Points on a hilly landscape, in no order, each with its height.
From any point a ball rolls to the lowest of the 2 points nearest to it. It stops when none of these is lower. Distance is the straight distance between rows; heights are no part of it.
k_860 h=383: [142 117 151 176 134 169 153 172 108 168 122 105 118 169 124 134 106 180
 157  90 127 111 145 124 107]
k_260 h=339: [ 72 147 178 109 107 189 112 132  89 166 123  71  72 111 191 161 141 114
 100 126 105 133 143 167  82]
k_384 h=330: [100 161 187 134  98 115 119 103 116 157 119 145 158 136 174 139 117 127
 137 162 154 121 125 125 106]
k_326 h=165: [ 80 162  65 143 127 139 104  98 118 166 147 125 121 145 163 157  83  70
 121  91 121 155 130 161 154]
k_49 h=173: [189 152 143 161 112 140 144 127 129 106 157 194 174 160 118 155 123 153
 120 123  97 145 148  84 113]
k_788 h=347: [195 130 147 174 135 166 131 114 121 123 152 130 127 138 154 150 123 156
 139 134  96 158 165 101 173]
k_560 h=105: [ 90 149  94 116 121 169 150  90 139 141 150 202 148 111 157 158 125 131
  86 121 157 122 123 161 143]
k_562 h=250: [146 126  93 132 130 129 161 162 180  70 160 187 177 143 102 128 102 103
 115 138 112  90 143 106 102]
k_361 h=194: [153 128 109 112  85  96 140 143 139  86 137 134 120 151  72  98 116 114
 128 135 122 145 120  67 158]
k_254 h=211: [125 144 110 166 106 155 120 167 135 172 140 112 108 120 130 171  52 108
 149  87 101  98 166 123 110]
k_170 h=254: [140 129 116 138  99 127 125 139 114 167 171  84 123 173 122 117  88 108
 141 108 140 126 147 110 160]
k_729 h=379: [ 47 164 155 105 120 125  95  81  94 142  86 146 133  69 205 141 127 171
 136 125 139  92 124 138  69]
k_255 h=290: [ 93 143 176 144 106 172 133 163 107 156  95 179 152  95 135 163  96 151
 118 150 115  92 183 108  47]
k_156 h=201: [132 126 117  85 123 173 135  55  73 133 173 183 197 102 175 124 143 104
 101 151 157 144 136 167 143]
k_974 h=210: [162 131 147  72 166 147 123  86  99  75 136 122  98  87 130 108 172  86
  94 135 114 150 138 115 134]
k_879 h=288: [128 157  56  92 132  76  87 114 119 141 140 177 121 123 115  81 134  62
  95 110 111 141 124 119 142]
k_853 h=181: [132 152 124 142 132 160 125 139 147 156 121 125  76 123 110 180  78 122
 134  88 122 123 133 134 143]
k_791 h=235: [129 141 141 132 113 174 142 109 130  96 148 139 120 108 159 148  88  80
 117 151 162 132  98 139 117]
k_76 h=360: [124 158 133 148  86  91 102  92 158 121 143 159 204  90 162 108  88 109
 148 136 127 102 124 139  74]
k_50 h=75: [149 128 123 161 147 159 147 155 178 119 142 139 174 102 125 139 117 150
 121 147 117 104 204 119 135]
k_588 h=692: [170  74 136 129 182 116 152 159 103 136  90 127  74 123 104 162 149 150
 134 105  75 137 120 149 118]
k_332 h=209: [134 171 105 100 106 106 103 120 182 129 130 137 151 111  91  86  94 110
 106 139 152 120 122 115 145]
k_899 h=364: [171 136 161 147 135 147 118 100 101 120 158 105  95 119 197 153 139 110
 136 143 103 183 146 132 153]
k_787 h=98: [157  96 118 139 130 118 135 199 158 163  97  95  79 125  79 136 126 179
 130 128 137 118 130 149 138]
k_395 h=153: [128 113  88 132 134  73  85 169 144 131  83 118 116 101  89 133 126  86
 160 144 112  93 118 125 127]
k_313 h=136: [143 128 138 115 161 143 143 100 170  82 114 148 114 115 139 114 142 132
  92 151 150 137  96 136 152]
k_865 h=134: [149 128 128 114 151 112 127  68 103  90 112 178 181 103 126  61 147  98
 101 144 160 124  83 161  91]
k_490 h=370: [139 136 191 124 138  81 114  94 141 124 114 115 132  88 139 113 168 122
 133 173 133 140 113 164 146]
k_426 h=338: [115 117 134 116 153 190 176 116 132 131 152 113 172 144 134 117 136 160
 111 155 162  92 149 130 131]
k_250 h=114: [138 165 203 111 115 143 111  76  78 141 146  91 101 130 167  99 175 132
  97 155 149 152 130 138 161]
k_653 h=378: [126 163 165 171  98 146 127  92 156 129 149 191 208 114 178 133  82 104
 143 148 118 123 103 150  80]
k_832 h=207: [148  95  96 107 141 123 136 122 154 113 132 102  85 138 125  64 137 144
  86 181 129 172 117 104 199]
k_362 h=84: [132 129  97 143 104  41 110 140 175 132 107 173 120 141 112 108 126 123
 129 151 117 146  86 130 159]
k_517 h=237: [169  87 133 118 140 134 157  71 172  62 135 137 180 114 135  78 134 144
 119 153  86 192 131  82 169]
k_386 h=29: [129 144 156 135 132 101 123 130 143 137 104 137  60 140  98 142 129 125
 117 154 137 161  79 141 145]
k_724 h=314: [124 149  73 106 131  69  74  96 127 114 142 151 191 100 132  68 129  57
 134 126 125 137 134 136 120]
k_782 h=161: [129 160 156 103 123 174 125  61 117 154 135 167 174  76 155  99 116 106
  92 167 159 133 130 177 108]
k_977 h=116: [122 112 106 131 114  66 102 114 152 107 128 153 126 155 134  93 169 123
 130 175 155 143  76 142 144]
k_790 h=310: [ 72 163 151 132  90 176 129 169 106 173 134 106 134 137 143 126 124 189
 127 104 164  65 183  94  74]
k_117 h=51: [192 112 105 145 118 140 136 177 180 123 102 121 134 160  30 120  94 192
 176  91  90 170 165  64 137]
k_434 h=284: [149 116  88 146 139 147 183 155 178  66 137 138 148 145  91 129 120 138
 127 126 144 102 130  92 134]
k_306 h=142: [116 133  88 129 147 153 126 119 127 168 135 164 101 149 146 135 128 142
 100 129 138 134 113 140 161]
k_645 h=113: [170 149 117 150 129 130 135 102 214 106 149 132 190  94 133 112 103 134
 126 150 113 120 170 129 142]
k_619 h=404: [113 101 173 148 146 145 109 183 110 182  77  97  67 115 141 174 118 189
 129 100  98 110 106 136  26]
k_132 h=169: [156 145 150 106 121 136 152 104 200  48 136 145 140  98 100 128 107 117
 112 139 142 145 112 121 152]
k_215 h=199: [145 164 147 130  94 151 165  82 185  79 174 170 191 114 120 140  98 117
 121 130 172 128  96 149 148]
k_292 h=61: [ 58 147 135  99 127 150 141  99 127 127 137 184 153  77 177 167 119 141
 115 149 166  97 124 173  95]
k_578 h=453: [109  99 122 119 125 117 133 152 136 105 146  61 144 108  98 116 151 124
 146 144 162  78 163 145 145]
k_549 h=126: [ 81 126 196 115 113 118 149 145  89 157 129 110 108 162 142 185 120 116
 149 141 130 115 107 138 102]
k_933 h=160: [129 126 122 129 143 126 119 137  70  85 138 134 112 144 129 109 164 137
 121 104 136  88 127  94 113]
k_695 h=53: [147 114  97 142 162 128 112  50 126  67 142 145 139 136 188  67 157 137
 108 152 149 188  90 106 162]
k_256 h=277: [120 128 120 118  78 103 180 201 155 137 143 149 167 184  11 154 105 117
 169 101 118 137 178 132 135]
k_989 h=270: [123 134 167 113 143 176 151 147 124  90 146 102  92  91 170 144 130  84
 104 160 151 108 114 143 104]
k_130 h=779: [148 112 123 105 177 177 150  86 134 102 126 105  58 144 148 120 158 126
  96 137 130 206 104 114 168]
k_221 h=240: [107 159 158 133  94 125  99 189 124 129  68  63 139  97  85 118 158 170
 183 139 157  53 163 107  95]
k_110 h=121: [145 125 131 104 145 153 179 114 147 103 130 140 133 168  72 146 127 162
 116 102 126 151 115 101 173]
k_607 h=251: [108 144 172 103 138 172 143 145  96 169 133 154 145 102 145 139 129 139
  80 157 121  81 172 126  80]
k_328 h=147: [179 137 193 111 145 161 115  69  90 122 150 117 157 108 196  79 182 135
  96 161 140 150 123 165 137]
k_32 h=234: [121 115 142  89 127 191 151  87 101 154 155 185 148 118 195 164 164 102
 102 170 151 139 126 173 123]
k_746 h=285: [111 147 199 180  80 144 107 180 136 114 119  93 104 105 156 162 129 180
 163 125 159  77 163 114  84]
k_378 h=565: [118 147 161 110 137 140  98 154 140 147 137 111  79  82 137  98 174 156
  78 155 144  88 149 134 130]
k_381 h=722: [130  65 136 154 168 147 140 162  59 163 126 118  65 126 163 182 140 133
 127 100  83 156 114 183  80]
k_210 h=151: [145  99 166 119 146 146 183 105 143  92 115 128 151 168  94 118 147 163
 135 140 107 154 152  75 162]
k_101 h=487: [ 69 137 168  95 129 116  95 135  93 157  97  78 143  91 158 126 137  99
 164 137 116  70 151 140  85]
k_217 h=55: [106 127 117 152 176 158 129  67 126 136 139 133 150 120 224 139 147  93
 131 151 142 151 116 188 120]
k_36 h=64: [118 127 141 152 116  74 114 118  93 140 120 142  83 158 138 136 151  89
 125 150 138 186  93 149 156]
k_342 h=23: [114 164  69 148 153  53 100  86 144  99 128 182 138 116 149 128 146  86
 150  95 117 157 106 160 157]
k_447 h=600: [148 104 159 105 141 140 142 186 163  79 116  55  69  93  98 108 171 136
  95 139 135 119 140 121 133]
k_122 h=286: [111  79  99  67 162  99 136  99 133  79 116  84 132 160 104  80 145 107
 156 123 110 164 117  78 182]
k_699 h=208: [174 118 119 102 164 171 144  52 139  69 142 154 165 112 155 118 146 148
  97 133 115 168 134 104 169]
k_401 h=390: [112 127 167 100 130 112 139  77 134 109 143 112 145 103 141 136 158 139
 133 151 168 146 118 186 192]
k_404 h=263: [133 128 133 121 123 185 152 109 144 167 160 159 125 131 188 172 117 105
  98 169 133 170 129 176 163]
k_663 h=380: [135  83 124 171 144 122 140 196 102 132 111  74  91 143 131 140 113 114
 164 112 115  81  94 138  79]
k_857 h=138: [160 106 106 132 136 115 129 158 134 166  88  86 136 180  56 101 144 152
 157 122  97 119  93  65 130]
k_930 h=14: [164 121 143 155 102 115 141 192 186 116  85 127 144 157  57 121 121 195
 177 127 115 163 185 107 161]
k_840 h=735: [101  68 131 141 168 115 109 156  63 147 139 125  61 144 168 159 169 120
 111 111 114 197 100 182 107]
k_172 h=139: [125 141  62 133 143 126 136 106 128 128 163 104 120 158 136 126  82  64
 136  98 107 183 121 124 183]
k_399 h=143: [162  63  71 132 117 121 133 200 167 149  97  54  69 115  39 147 112 158
 155 110 135 138 124 150 137]
k_563 h=767: [139 117 132 106 169 188 136 109  78  82 148 131  53 136 165 153 178 110
  85 106 128 194 101 153 141]
k_958 h=238: [133 126 123 123  97  95 114 147 103 189 138 157 152 129 117 136 135 146
 113 139 119 115 162 119 155]
k_37 h=178: [153 142 150 107 130 172 128 132  64 193 129 158  69 125 136 156 117 125
  88  94 108 149 132 124 118]
k_835 h=76: [148 157  67 136 127 102 112  97 140 126 118 102 131 182  93  89 102 127
 160  77 105 128 109  65 159]
k_416 h=317: [120 109 104 139 145 142 159 157 153  82 117 106 101 146 116 125 125 114
 125 134 154  90  98 120 113]
k_781 h=97: [143 147 105 103 184 102 115 106 151  64  92 168  94  85 116 116 153 107
 108 127 135 158  98 114 159]
k_547 h=50: [143 118 124 154 115  79 110 162 132 178 100  96  64 113 143 135 156 184
 125 136 132 132 126 147 137]
k_83 h=146: [139 151 139  96 157 161 117  92  72 141 132 137  77 104 125 150 151 122
  94  80 111 146 146 127 155]
k_701 h=180: [113 161  73 128 135  97  97 107 184 141 132 149 143 129 151 100  97  77
  97 151 133 113 100 130 129]
k_855 h=104: [161 123  85 114 153 102 120 121 125 146 107 117 117 190  82  89 118  98
 134 122  86 145 103  79 143]
k_67 h=334: [102 134 157 136 130 187 168 147 105 141 141  97 140 158 148 124 144 185
 116 122 177  68 140 119  94]
k_383 h=148: [134 128  73 137  89  77 120 179 180  99 135 128 132 118  59 148 117 135
 154  97 107 143 141 119 166]
k_267 h=90: [136 158 112 121 104 122 164 124 166 112 151 182 157 167  91 167 125 157
 116  76 118 139 139 119 166]
k_278 h=193: [150 110 130 132  99 123 139 169 149 104 104 159  82 141  69 113 137 190
  94 166 158 130 126  82 130]
k_201 h=329: [168 122 153 137 133 117 118 141 118 112 143  94 118 117 133 145 132 148
 135 133 105 118 162 102 155]
k_199 h=222: [168 144 119 137  65  86 132 189 155 105 125 130 148 158  44 111 108 106
 162 127 121 142 130  77 118]
k_902 h=257: [118 157 154 135 122 130 127 133 107 221 128 140 153 156 137 129 133 191
 132 133 139 112 158  90 136]
k_274 h=365: [153 103 150 184 107 157 144 142 114 168 149 103 135 175 156 169 108 169
 148 123 120 142 141 108 144]
k_420 h=582: [149 130 155  95 141 150 124 157 136 134 128  66  51 110 132  97 183 129
  91 142 150 119 117 139 136]
k_587 h=174: [146 124  36 107  66  62 108 177 211 129 107 129 143 137  52 110 107 153
 158 125  85 173 164 114 173]
k_154 h=233: [154 178  82  93  91  93 122 121 199 121 116 114 164 146  65  53  92  96
 123 130 121 132  95  89 161]
k_403 h=120: [150 105  81 138 135 128 132 176 168  91 119 115  94 139  66 160  78 114
 155  73 103 136 126 108 143]
k_644 h=281: [112 140 110 125 107 136 144 173 168 133 136 103 172 180  48 123 115 145
 165 114 133 123 192 119 159]
k_742 h=74: [134  98 132 141 164 132 164 114 142 142 113 161 159 136 111 171 119 149
 128 118  79 140 165 128 162]
k_904 h=118: [131 136 124 147 175 129 104 140 143 110 109 145  71 132 160 119 125  62
  90 162 140 147  82 156 105]
k_295 h=112: [133 131 149 114 168 165 155  99 111 137 133 130 120 130 149 179 156 143
 110 117 104 134 159 146 145]
k_482 h=408: [139  79 152 152 125 132 114 201  96 167 123  60  47 135 133 112 117 107
 135 120 110 124  80 140  49]
k_120 h=12: [151 138  94 145 141 112  94  58 130  91 149 139 177 111 182  64 128 118
 115 132 169 171 112 168 161]
k_810 h=525: [109 122 149  95 126 126 107 176  85 171 107  77  89 105 111 100 156 128
 118 118 123  58 129 100  60]
k_622 h=506: [ 91 138 190 108 120 127  93 151  81 131 115 118 117  76 152 102 158 127
 116 147 120  57 136 119  44]
k_740 h=256: [148 105  65 115 146  94 111 148  81 124 132 179  84 135  97 111 129  81
  93 114  94 156 114 105 138]
k_581 h=81: [162 132  98 143 131 125 132  36 160  66 172 145 158 152 176  84 121 134
 112 132 118 220  94  97 181]
k_801 h=177: [146 132 179 143 144 169 110  63  81 127 148 143 168  84 240 107 191 131
 115 151 131 150 129 187  80]
k_155 h=407: [127 122 119  99 111  94 127  51 156  97 139 124 165 108 117  97 144 151
 115 129 176 138 126 148 191]
k_540 h=212: [124 137 159 120 117 191 137 168  75 173 130 150  91 117 160 167 116 149
  96 141 106 118 136 116  88]
k_626 h=145: [161 169 115 160 115 122 115 131 112 157 139 184 165 136 116 153 106 154
 116  92  87 132 159  73 123]
k_131 h=620: [172 111 141 131 145 132 137 145 162  49 119  69 120  92 125  91 138 119
 128 166 131 115 142  94 136]
k_178 h=262: [142 131 170 125 143 163 162  72 121  92 141 141 217 114 149 121 109 134
 136 114 156  89 134 123  89]
k_873 h=676: [180  80 136 136 181 127 136 147 115 123  97 122  55 134 134 114 189 158
 110 118  95 136 110 108 122]
k_73 h=348: [140  94 106 168 149 138 135 192 147 116 119 110  64 137 108 155  86 115
 130 134 131 118  81 132 108]
k_481 h=264: [ 92 144 182 139  96 135 103 178 137 138 118  72 141  89 139 113 145 189
 158 140 178  77 185 141  95]
k_285 h=127: [ 67 141 143 140  86 131 145  89 100 148 173 155 169 157 164 170 112 108
 139 129 138 138 129 166 152]
k_324 h=275: [157  58  98  83 157 109 129 143 118 138 112  84  62 139  69 117 147 156
 129 110  86 181 118 110 164]
k_880 h=89: [ 78 157 116 114 170 116 114  51 127 160 114 133 172 128 162 104 120  89
 137 118 133 118 102 165 127]
k_264 h=18: [ 83 151 157 121 137 138 144  97 171 132 114 147 172 107 134 152 114 152
 132 129 170  90 136 167 127]
k_721 h=359: [ 55 168 171  72  98 179  95  95  81 149 110 136  88 103 221 150 128 167
 115 132 150 116 116 120  69]
k_766 h=162: [110 145 173 136  89 160 165 147 121 171 127 157 122 166 115 177  88 125
 134 153 132 125 103 133 105]
k_79 h=266: [ 89 121  78 118  97 108 107 161  98 146 135  94 173 142  88 126 114 103
 178  91 124  65 175 114 118]
k_321 h=371: [ 91 102 181 141 117 139 140 199 100 152  89 107 105 118 135 177 111 147
 158 126 103 104 147 131  46]
k_138 h=57: [ 84 137 158 108 154 119 126  88 130 157 110 105 153 132 117 130 118 106
 146 130 147 107 114 148 154]
k_609 h=54: [112 144  85 152 112  60 102 113 146 148 130 202 130 161 156 142 131 104
 126 109 110 155  76 156 130]
k_702 h=213: [ 94 131  88 135  88  98 121 162 119 174 161 164 167 142 125 136  88 125
 130 115 120 105 139 123 137]
k_92 h=224: [122  93  70 101 128  89 145 122 145  92 140 153 108 139  89 122 115 104
 109 119 104 144 114 101 150]
k_995 h=184: [141 110 108 153 131  78 116 155 162 103 127 134 153 115 115 125 128  86
 135 153 116 104 143 120 137]
k_917 h=217: [152 108 106 174 107 107 141 139 164  80 162 179 193 133 153 116 128 111
 117 158 128 107 126 120 115]
k_691 h=179: [166 154 127 114 171 172 116  76  97  96 133 164 117  95 163 119 152 116
 100 121 124 164 135 126 153]
k_793 h=291: [108 120  85 132 106 127 120 198 119 166  99  78 137 134  38 143 112 126
 181  98 132  91 161 132 108]
k_557 h=316: [ 92 116 120 138  88  99 137 217 156 149  92 116 143 140  45 147  80 112
 176 120 128  81 136 137  81]
k_851 h=205: [109 123 163 138 133 147 129  54  79 107 131 146 207  92 218 136 148 125
 149 149 147 136 105 188  80]
k_163 h=278: [140 162 184 151 113 147  98 131 103 204 109 121 121 130 155 143 104 166
 138 136 104 106 162  96  94]
k_428 h=223: [119 164 128 147  87 117 161 122 170  87 170 140 222 126 116 133  80 117
 133 123 160 101 136 152 130]
k_757 h=300: [122  53  61  88 153  93 126 123 146  91 103  83  82 136  93 110 151 133
 147 100 113 193 113  89 203]
k_605 h=244: [103 156  98 136 118 123 134 117 157  97 144 117 196 129 103 125  93 134
 163  84 148  77 154 128 112]
k_906 h=119: [143 113 201 119 126 113 175 111 120  95 144 132 162 184  93 136 144 131
 151 148 130 139 123 111 126]
k_850 h=399: [130 161 121 146 141 149 118  92 128 123 140 226 170 115 190 167 114  91
 127 147 113 150 103 150  79]
k_872 h=85: [120 177 174 127 142 156  94  80  69 156 125  86  93 116 205 105 167 127
 102 123 127 164 121 146 117]
k_903 h=144: [183 131  98 133 144 104 103  99 153 118 142 148 163  97 149  91 130 157
 116 139  92 132 185 104 160]
k_336 h=189: [104 101 104 140 121  95 118 163  62 129 115 133 119 159 116 123 157 110
 141 108 128  85 104  98  95]
k_584 h=99: [ 87 120 178 122 107  71 126 146  77 168 110 140  96 158 146 145 130  91
 146 155 127 135  82 158 114]
k_805 h=13: [ 92 128 124 132 116 103 102 167 113 180 113 107  91 106 156 141 135 175
 118 115 129  89 129 126 118]
k_531 h=123: [ 94 167 158 100 164 142 107  49 122 179 110 134 154 102 179  91 125  91
  96 162 154 143 130 164 117]
k_673 h=258: [176  90 140 103 100  88 136 156 135 121 113  97  98 130  44 145 112  99
 153 134  85 164 140 108 164]
k_479 h=149: [ 95 126  90 134 142  65 104  96 156 126 123 169 151 124 168  97 133  73
 119 165 162 136  87 160 111]
k_366 h=47: [112 143 108 153 147 129 111  54 127 118 157 156 167  93 197 112 121  85
 111 135 159 188 123 194 129]
k_847 h=755: [137  89 119 120 130 154 139 146  71  99 153 116  53 120 140 144 159 146
  90 105 118 155 108 126 143]
k_74 h=58: [130 155  94 143 184  75  94  95 132  89  94 173 115 133 134 109 147  65
 110 121 117 181  96 140 142]
k_818 h=176: [139 171 137 118 175 145 118  62 164  86 110 125 134  98 120 101 125  95
 111 130 165  94  79 139 146]
k_184 h=27: [155 120 136 172 146 168 162 162 153 160 118 179 162 145 103 155 128 168
 133 132  94 114 188 116 117]
k_725 h=287: [ 81 136 158 142  86 166 133 153 113 150 143  89 146 100 184 133 112 175
 133 149 161  81 197 130  80]
k_392 h=227: [170  75  88 122  90  99 131 186 110 135 136 129  92 131  31 144  94 115
 131 111  96 164 130 119 133]
k_113 h=421: [119 140  91  88  97 117 138 103 172  69 142 108 152 117  95  92 134 149
 122 105 174 117 138 110 193]
k_652 h=117: [163 154 123 149 122 131 138 119 150 168 130 177 153 178  81 134 132 190
 139  80  88 132 156  98 163]
k_173 h=265: [ 95 170 140 129 127 147 158 132 150 127 139 115 200 173  71 141 115 143
 168  98 165  91 181 127 140]
k_461 h=71: [153 145 170 140 150 113 104 145 142 117  89 119  55 100 139 145 127  99
 108 140 124 120  93 144 114]
k_515 h=52: [ 90 139 121 129 136 119  96 109  87 150 117 154 104 104 177 125 175 145
 102 113 148  99 130 132 117]
k_185 h=87: [101 142 121 106 137  98  95  88  82 116 134 164 168  99 145  98 165 112
 110 122 159 104 111 144 113]
k_485 h=45: [145 147  81 117 144  87  94  69 136 106 125 117 142 149 123  61 130 121
 130 100 146 121  95 110 168]
k_136 h=350: [147 147 185 124 127 111 121  82 143 158 120 131 172 101 145  94 155 137
 124 167 163 104 121 136 111]
k_504 h=289: [103 117 168 139 127 152 139 124 118 179 127 147  85 132 183 176 134 120
 115 165 108 156 105 175 132]
k_953 h=546: [131 129 131 105 141 132 107 176 123 146 109  91 100  61  97 105 143 120
 104 142 129  59 161 125 115]
k_413 h=403: [122 130 165 159 146 173 138 159 118 205  82  86  97 156 126 162  95 196
 170  97 109  98 121 114  70]
k_968 h=185: [149  76  95 120  75 113 130 192 126 139 128  99  61  99  31 163  91 150
 163 112 140 145 114 158 124]
k_651 h=150: [133 160 107 155 125 141 141 161 171 120  89  98  93 129  56 141  80 130
 153  96 142 107 115 118 137]
k_152 h=659: [158  66 108 136 168 125 125 181 122 102 115  96  91 143 116  81 182 170
 117 139 103 103 125  93 125]
k_373 h=191: [110 159 148 133  88 118 117 178 105 166 102 161 112 124  80 143 141 191
 130 119 148  95 145 103  96]
k_573 h=111: [146 136 104 120 131 105 130  65 145  97 162 117 141 133 142 104 119  90
 135 134 108 181 135 103 181]
k_39 h=319: [ 88 166 182 130  82 150 130 106 128 115 120 194 164  84 166 170  93 160
 128 136 134 102 166 120  69]
k_735 h=744: [107  81  88 149 136 132 127 136  74 153 159 118  59 152 168 144 149 117
 113  92 124 162 117 163 153]
k_711 h=252: [152 100 107 143  78  82 145 197 141 118 108 138 161 183  16 150 108 138
 182  91  94 148 139 119 128]
k_104 h=312: [127 113 122 121 141 169 184 119 153  48 155 105 180 140 111 112 134 153
 131 134 166 115 143 115 147]
k_978 h=198: [101 133 141 128 127 196 176 116 125 131 144 150 134 182 154 170 100  87
 121 139 142 131  97 135 110]
k_427 h=175: [122  89  98 114 160 137 127 133 135 144 142 115  89 166 149  88 144 110
  92 156 141 132 116 132 162]
k_770 h=308: [136 122 181 174 105 130 133 161 117 102 131 110 125 115 116 177 126 150
 160 116 118 109 166 118 111]
k_351 h=381: [132 126 149 133 138 128 127  88  92  89 162  78 102 135 176 132 143  86
 138 145 135 179 115 162 164]
k_570 h=124: [129 163 130 113 121 118 123 114 107 113 128 170 150 111 102 129 142 145
 107 109 140  80 113 120 121]
k_476 h=640: [148  75 113 131 176 140 140 137 134  64 124 103  97 124 130  87 166 114
 107 172 106 145 108 105 120]
k_436 h=158: [137 141 118 124 102 116 136 161 141 115 127 159 120 138  72 121 150 185
 122 110 152 103 132  98 144]
k_385 h=60: [139 169  91 123 103 109 147  95 180 141 177 173 185 137 132 132 108 117
 113  89  91 144 125 136 163]
k_532 h=307: [ 99 120 169 114 141 176 129 160 103 134 142 100  61 109 174 138 150  83
  80 133 113 129  98 155  73]
k_229 h=190: [ 68 150  86 131  91 101 102 131 134 191 145 133 118 126 164 148  92 119
 134 121 121 125 128 146 151]
k_849 h=49: [176 113  60 146 154 124 108 136 157 127 109 141 103 144 114 113 119 167
 112  87  98 130 121  77 152]
k_159 h=341: [159 144 105 143 103  67 106  91 116 104 173 168 225  92 148  69 114  91
 135 125 109 100 137 145 109]
k_510 h=435: [106 138  91 108 110 112 123 137 145  92 156 105 167 108 113  85 136 135
 136 135 195  80 123 134 156]
k_519 h=707: [154  58 114 150 153 109 137 165  92 168 116 121  59 133 105 170 101 137
 145  97  94 154  99 168 101]
k_665 h=88: [177 120 103 151 120 130 135 175 197 125 130  97 123 149  40 151  61 122
 167 101  88 148 166  97 145]
k_488 h=276: [120 100 124 135 116 108 114 154 105 143 148  70  88 158 137 116 106  77
 152 144 131 145 103 129 146]
k_505 h=239: [134 132 133 132 144 130 137  54  89  97 139 146 229  93 173 115 122 119
 142  97 139 110 110 155 111]
k_846 h=340: [ 72 158 190  85  98 214 129 123  81 146 136 108 104 114 212 163 143 125
 101 129 137 128 107 132  49]
k_822 h=86: [123 147 161 112 125  92 155 115 136 138 143 145 169 165  86 128 124 110
 148 130 131 123 117 129 156]
k_813 h=17: [ 84 121 163 146 196 138 126  83 101 130 108 109 131 143 216 140 174  94
 153 136 130 161  98 178 107]
k_277 h=115: [160 112 128 136 164  98  94 163 133 132  71  94  50 103  92 121 139 104
 139 134 111 117 107 127 111]
k_856 h=56: [ 83 136 162 137 167 163  98 114  83 157 125  92  63 145 225 149 162 115
 128 129 130 172 106 184 117]
k_68 h=216: [131 161 152 153  73 118  88 202 121 155  74 118 137 146  78 120 154 177
 168 127 154  80 163 115  89]
k_259 h=471: [ 71 109 153 101 108 117 125 152 109 151 126  82 147 117 115 121 127 113
 154 151 158  68 174 146 115]
k_973 h=282: [147  75 114 133 123 100 138 166 124 149 117  61 108 155  89 123 112 104
 167 137  93 153 147 128 172]
k_474 h=243: [115 106  82 148 113 123 108 161 100 118 148 105 134 126 112 162  92  99
 156  84 106  90 162 120 122]
k_462 h=242: [150  78 101  93 138 115 138 134 167 119  82  68  76 140  94  92 148 164
 123 157 125 152  97  87 157]
k_40 h=218: [153 172 145 101 185 183 125  38 125  95 120 143 153  87 150  97 155  89
 103 117 163 138  81 160 106]
k_966 h=170: [159  98 100 129 128  84 125 174  96 151 111 139 133 169  86 123 155 156
 149 108 101 102 127  85 120]
k_750 h=11: [157 143  79 128 150 132 115  85 135  91 124 137 137 139 125 106 142 174
 125 111 137 124 119  77 168]
k_454 h=342: [ 95  95 151 150 117 124 151 188 120 154  98 130 139 147  78 184  91 132
 186 107 124 104 156 130  72]
k_26 h=236: [115 136 116 123  80  97 129 149 110 167 175 126 131 152  86 161  79 120
 145  83 120 141 143 106 161]
k_808 h=261: [145  78  84 113 156  99 136  86 176  67 123  97 183 136 114  74 142 133
 151 145  86 153 125  77 159]
k_823 h=311: [ 61 133 186 119 112 145 125 108 100 162 130 127 122 127 211 149 146 133
 119 182 146 141 115 159  91]
k_145 h=100: [ 35 143 120 109  89 147 139 110 115 159 157 159 172 127 187 177 110 116
 124 146 153 128 141 166  98]

For each start below, name the point where the ball stops.
k_488 -> k_120
k_873 -> k_138
k_259 -> k_138
k_721 -> k_386

Call two points neighbours if one is among the 2 nearest of the other. Go from one point of each pair to the other, from neighbour to neighbour, staying as low as possible. Name the highest point that can't be avoided.
k_750 / k_342 -> k_40
k_750 / k_691 -> k_974
k_813 / k_120 -> k_217
k_805 / k_750 -> k_336
k_750 / k_184 -> k_903
